Points, in no order, along strands that fork, close into loops and pass close to each other.
Two points are linked if the straight distance between their rows is under 99.5. Some points are linked to none.
<530>: [13 -25 -10 19 -2 -35 -13 -25 42 -38 24 -8 -83 -37 50 -23 10 -29 -5 6 -24 -11 -5 4 55]
<455>: [55 5 13 -23 13 18 12 6 17 26 46 -7 -31 -9 34 4 -43 9 -16 13 -32 -37 -11 16 -19]
<343>: [22 43 4 9 0 19 16 -1 -6 31 -36 20 -8 2 -31 -26 8 -27 -12 39 0 23 10 -3 -29]
<577>: [-23 -12 -8 -4 -16 -21 9 38 -6 -22 -1 6 40 22 -13 5 -6 0 -19 23 33 20 11 -26 15]
<760>: [-37 -6 -9 -6 28 -42 30 63 2 35 -41 5 31 30 -37 8 -24 -11 13 8 -64 20 1 -40 8]
<662>: [-13 -10 -7 27 36 -21 5 -12 21 25 35 -11 47 -13 28 -16 5 -20 28 -4 41 26 1 -31 -17]
<330>: [25 -5 -50 -30 -11 -12 39 3 -5 -24 -14 -18 -6 44 34 20 -30 33 -15 -7 -21 6 -17 -8 6]
<159>: [0 -7 0 1 47 13 -4 68 -1 16 10 -17 -4 5 -39 34 -41 -15 16 12 -12 13 -8 37 -2]
<626>: [45 30 23 -44 22 -2 12 22 8 -25 0 13 -46 -7 49 4 9 26 -9 46 10 -6 5 31 -17]
<932>: [36 35 -13 -14 8 21 5 -3 -21 24 -24 -10 -42 15 -23 3 -19 -5 -7 22 -18 17 2 18 -26]
<728>: [-38 -45 -2 18 -20 -23 -6 -15 32 -19 51 1 -19 -28 40 13 8 -9 -13 10 7 -39 -23 1 25]
<508>: [27 1 -31 -37 -29 -6 -51 -4 -14 -27 -2 11 -37 39 8 3 -19 59 -20 17 -8 4 11 4 -12]
<428>: [45 -22 -23 8 -2 36 -54 27 2 32 15 -10 17 11 -39 -19 -51 1 11 -37 -23 -17 7 -5 4]
<752>: [-40 12 26 -37 -7 -5 19 2 9 -68 -30 54 34 11 12 3 44 38 -13 21 -6 -30 5 -16 -18]
<383>: [-32 18 12 14 22 -9 -4 -28 -9 -11 -6 37 -5 -14 -15 -13 42 -19 22 19 13 4 5 4 -31]
<606>: [-63 1 11 46 11 -1 -22 2 -5 20 23 -16 48 4 -12 26 0 29 7 -24 -5 25 1 2 -15]
<450>: [10 28 33 22 21 57 7 8 1 37 9 1 55 -7 -30 -25 -14 13 -2 -31 -13 14 2 24 -33]
<515>: [3 22 -37 27 35 -10 7 -1 -18 29 -34 -37 -16 12 -35 9 -20 -34 28 0 -1 57 2 -4 -14]
<206>: [2 -23 -27 30 0 15 -38 21 4 5 25 -17 14 13 -29 6 -37 5 3 -11 -6 14 0 4 -3]
<24>: [22 4 7 35 16 22 -3 -29 22 72 21 -19 26 -15 11 -3 -16 1 28 -15 -23 2 -1 -19 -32]
<943>: [-17 0 -15 9 -21 -4 -17 -30 -35 -19 16 6 -9 18 -11 -1 3 10 -18 -2 17 5 3 14 -13]
<243>: [-8 -7 -22 32 0 26 15 -30 2 -8 -13 -4 23 5 -21 -18 1 0 13 -51 -30 5 -19 15 -11]
<140>: [-25 -26 44 -14 -23 -16 -20 57 -8 -25 -21 48 64 14 -69 -12 11 6 -15 1 8 10 34 -18 4]
<135>: [-8 -15 19 -8 -5 -9 -9 -36 16 1 38 -1 -30 -34 53 12 29 -4 1 9 26 -27 -9 15 14]
<422>: [-32 -41 8 26 -50 14 -7 22 -4 -16 10 -7 45 -9 -33 21 6 -11 -18 -21 35 -18 -6 3 57]
<997>: [31 15 21 -50 7 -26 -19 10 -25 -13 18 -4 -76 -1 42 29 7 25 11 41 -3 -8 18 24 2]
<120>: [16 14 8 0 -2 25 20 7 -2 -10 28 -4 -12 -9 -6 -15 -13 -30 -48 24 54 12 -5 22 -8]
<208>: [-11 9 -19 -25 -30 -4 4 -5 -27 -34 6 20 -3 52 -1 -2 -16 46 -50 21 -9 6 0 7 -24]
<795>: [-40 -14 29 7 8 -11 53 -20 -19 10 6 14 47 -14 -13 -36 27 -39 -21 -37 30 3 -9 3 8]
<987>: [-17 -5 45 9 -11 -3 -31 60 3 26 -20 34 83 11 -66 -25 -20 27 -7 -18 -28 22 29 -12 -2]
<886>: [4 -35 -7 4 -31 -41 -16 7 10 -21 13 6 -75 -18 19 -4 5 -21 13 16 -63 -34 -5 -10 43]
<55>: [4 0 -4 24 33 -25 -10 -63 36 5 -1 -7 -45 -51 53 -15 38 -41 41 4 29 10 -9 -4 -4]
<868>: [21 17 27 -35 -34 7 35 -7 0 -16 -26 9 -48 -25 29 8 36 -13 -18 19 7 -28 -6 15 50]
<588>: [13 27 -22 0 16 16 -9 5 -47 43 -33 -36 3 35 -51 -4 -25 4 6 -34 -2 53 13 13 -13]
<984>: [-26 -9 -34 12 15 -38 -26 44 19 22 -25 11 18 25 -29 3 -23 3 17 36 -27 27 11 -46 -5]
<778>: [-22 2 24 -25 6 16 -30 1 -40 -3 -1 32 21 27 -31 5 21 47 28 -18 -26 -5 13 29 -38]
<751>: [-12 -4 -45 47 8 11 36 -13 39 9 -32 -18 3 8 -12 5 -18 -19 13 -17 -54 10 -30 -8 2]
<891>: [-58 6 25 -21 8 -11 -1 -7 -32 -43 4 41 22 19 1 13 34 43 4 8 -9 -17 4 11 -32]
<1002>: [15 -11 22 -29 -26 -17 0 -24 -9 27 38 -13 -3 -24 66 23 26 8 7 12 55 -18 8 -17 23]
<905>: [34 -13 18 -15 -11 22 -47 -21 1 -11 40 -19 -73 -23 21 14 -13 14 11 -23 -48 -52 2 28 16]
<694>: [-48 21 10 8 23 -33 23 53 4 25 -56 18 59 24 -56 -29 -25 5 -6 -12 -69 46 12 -34 -9]
<555>: [-63 -6 -5 15 50 -7 13 -18 19 -65 3 17 -15 -25 21 12 33 -16 0 -3 42 -16 -31 46 -1]
<933>: [80 -13 -11 -19 -28 30 -34 24 10 -13 11 3 -1 -7 0 -30 -23 -4 5 -9 17 -21 12 -10 30]
<84>: [60 19 -12 -42 -2 -19 43 5 -3 -5 -26 23 8 24 37 -43 8 2 -5 18 14 10 12 -35 -20]
<920>: [17 11 -5 28 12 -18 -11 -71 46 -9 -10 -11 -79 -41 54 -15 27 -16 13 3 -15 3 -6 7 18]
<816>: [-39 -52 -8 34 -6 -6 -4 -20 26 -27 51 12 5 -29 5 -24 6 -35 -18 -20 26 -23 -28 10 18]
<52>: [62 3 -7 3 -18 38 -31 -4 1 11 17 -24 9 -16 3 -22 -5 -23 13 -16 66 6 17 -13 9]
<740>: [58 18 17 -13 -11 27 -15 -2 -11 23 -11 3 33 -10 9 -26 33 2 26 -3 70 14 27 -16 -17]
<133>: [4 26 0 -13 -16 25 59 0 16 -16 -7 -14 -28 -3 19 13 -6 -17 -69 35 31 0 -27 28 9]
<653>: [-5 -41 29 13 -55 2 -17 39 15 -17 -4 28 61 -11 -51 -8 6 -19 -16 9 27 -8 16 -26 37]
<539>: [-18 -19 -39 -1 -25 -48 -19 31 6 -3 -44 27 -14 21 -45 -10 -6 -26 8 44 -29 14 11 -52 14]
<321>: [-55 11 33 -42 12 -22 43 -2 -12 -67 -43 35 32 -4 13 13 68 5 -12 14 47 -30 4 -20 6]
<438>: [22 21 13 -9 -28 12 3 -9 -36 45 -11 -20 17 1 -4 13 21 -9 1 10 53 17 21 -19 10]
<609>: [-31 14 -28 6 46 -14 23 -17 -2 -37 -10 -6 -25 14 13 22 4 3 16 7 -15 11 -19 18 -31]
<156>: [-23 9 17 42 11 23 -6 -20 9 41 39 -4 39 -9 -4 -8 -3 9 1 -12 -7 11 -2 6 -35]
<977>: [-68 7 -24 8 59 -8 14 9 23 -76 -9 9 13 7 10 13 17 5 4 13 16 6 -19 10 -19]
<513>: [-46 -11 40 8 -8 22 26 -34 -20 39 28 -7 33 -30 -4 -3 24 -28 -44 -28 57 -18 -14 21 21]
<1019>: [56 -11 -10 7 -3 9 -49 -19 30 36 20 -29 -40 -3 30 19 -45 31 24 -3 -56 -36 1 -11 -18]
<999>: [25 -5 -18 -27 -6 4 27 -20 -7 5 8 -48 -22 21 44 54 -26 36 -7 -11 -16 -13 -18 9 4]
<299>: [-75 14 8 -17 34 -39 25 -31 -25 -43 -32 34 -6 -14 11 13 64 -15 10 11 31 -32 -1 -21 3]
<367>: [-34 15 37 20 -6 4 10 55 -6 15 -21 -4 75 0 -48 -15 -13 10 -9 -32 -9 44 13 0 17]
<749>: [37 23 -9 -18 -30 -6 1 -17 -3 -19 -24 -7 -47 -6 32 -2 20 3 -10 24 32 4 9 -3 23]
<295>: [-7 -7 -7 19 49 -16 9 -47 46 19 14 -14 9 -28 59 -1 21 -15 43 -1 21 11 -11 -21 -29]
<448>: [49 -3 -49 -45 0 -27 15 24 -1 -20 -30 5 21 50 30 -14 -21 38 1 5 0 14 6 -31 -6]
<813>: [20 -33 2 -2 -16 33 -34 -7 -2 -2 37 -45 -34 -19 8 38 -19 3 26 -40 -15 -50 -13 14 29]
<121>: [-24 -22 16 7 -45 40 -26 -7 -27 -8 37 -18 11 -12 -19 33 3 5 -24 -31 30 -45 -4 23 40]
<242>: [8 -30 -30 35 -11 -1 -27 -4 18 -18 39 6 -2 -13 -15 -29 -21 -31 -1 -4 10 0 -4 -4 3]
<258>: [40 11 -5 -28 37 -12 39 29 -19 49 -34 10 12 16 -9 -7 -15 -15 38 -5 -44 1 0 -5 -14]
<115>: [-10 10 -16 5 18 -3 -5 -53 -33 -17 15 -10 -48 10 7 13 1 8 4 -8 -5 3 -9 35 -37]
<272>: [-37 0 -34 34 8 -10 -16 2 6 4 8 -26 16 30 -5 27 -30 26 -7 3 -10 35 -2 -4 -19]
<441>: [24 6 27 -21 -28 14 -11 -19 -23 51 21 -11 8 -7 25 25 14 20 15 5 10 -19 14 -17 -2]
<871>: [51 -4 16 -26 -42 32 -9 -18 25 3 55 -22 -50 -22 48 -15 -27 3 -50 -13 -21 -47 2 -6 44]
<379>: [-24 -5 23 18 17 -1 21 7 -1 22 1 -1 65 -16 -5 -5 27 -21 30 -25 31 18 5 -13 11]
<288>: [-68 -24 -6 35 -24 -34 3 -2 -13 41 32 -23 2 18 6 41 -8 12 -10 5 -50 -18 -14 -28 -5]
<131>: [35 25 25 -48 -30 38 47 16 1 -20 -8 -4 -22 -3 22 13 -1 11 -52 21 13 -28 -14 32 19]
<187>: [-48 38 24 18 4 -5 53 4 -16 12 -60 13 38 7 -53 -16 17 -24 -14 -13 -25 32 4 -15 -2]
<152>: [-61 -30 -4 7 34 -29 2 -38 24 -56 25 20 -42 -40 45 -12 29 -25 -30 3 56 -26 -27 45 22]
<776>: [0 -35 -15 -11 -39 -38 -14 24 4 -31 -20 32 -34 1 -23 -9 8 -24 15 22 -34 -22 2 -21 36]
<788>: [33 -1 -6 3 3 45 -19 15 -2 18 -7 7 60 20 -35 -37 -28 34 11 -54 -31 0 6 11 -19]
<2>: [35 20 15 -17 39 5 33 19 24 19 24 -1 -19 -16 37 5 -16 -12 -2 40 7 -1 -12 17 -29]
<263>: [44 -6 29 -31 3 -21 -37 -1 1 -8 36 12 -71 -21 45 0 10 19 26 13 -39 -29 20 18 16]
<572>: [-19 16 14 5 34 20 -21 -9 -19 -8 -12 21 8 -3 -24 4 30 10 46 -8 -5 9 5 35 -42]
<939>: [74 29 -19 -41 -1 0 22 19 -28 15 -27 -7 -28 28 9 -17 -18 -5 -13 25 15 17 12 -5 -13]
<500>: [46 -5 -21 -19 -33 -4 -53 -14 -4 -25 -6 -19 -64 3 21 10 0 24 6 1 1 -2 14 6 31]
<955>: [36 9 5 -12 -26 27 19 19 9 -7 -14 25 28 13 -10 -22 -11 16 -30 14 1 -5 3 -4 -7]
<123>: [22 -9 -38 1 20 11 -18 29 -7 41 -46 -34 29 30 -38 10 -28 14 32 -42 -19 41 1 -5 11]
<922>: [-2 14 10 2 -12 20 -15 18 -35 -5 11 9 -2 7 -49 -4 -6 -13 -26 18 30 16 13 22 -11]
<132>: [-28 40 17 20 5 -7 18 -12 -14 16 -36 24 -1 -12 -29 -13 43 -40 -6 42 40 24 13 -14 -20]
<445>: [44 0 -8 9 9 31 -29 -36 2 40 17 -29 -8 1 2 8 -31 18 31 -30 -27 -13 1 -1 -31]
<803>: [14 14 -49 26 28 -4 30 -17 22 8 -45 -32 -13 6 6 13 -10 -26 31 -7 -7 34 -19 -11 -7]
<617>: [-15 -47 -16 37 -25 6 -18 -8 34 -11 31 -24 -17 -22 15 31 -8 -6 10 -15 -18 -37 -29 3 27]
<95>: [-69 18 38 21 -5 -32 29 44 -1 -5 -47 13 68 3 -62 -22 -7 -6 -18 -34 -39 40 15 -28 14]

How many points has the smallest loop of links through each point below? Write - if it is on no loop.
<555> -> -
<788> -> 7
<922> -> 10
<95> -> -

A fork is a point with three links, a tip a point with one. Leave the first point through the second and follow the links. Name the first fork or tip that comes.
<939> / <932> -> <299>
<760> / <984> -> <513>
<299> / <321> -> <999>
<513> / <795> -> <95>
<455> / <2> -> <728>

A piece is all that can be reached along the links. How many separate loops has the piece of each point below (a circle has one, a figure eight two, a Y none), and how many tips (points with one link)?
<609> -> loops 1, tips 1
<933> -> loops 1, tips 3
<123> -> loops 0, tips 2
<299> -> loops 0, tips 2
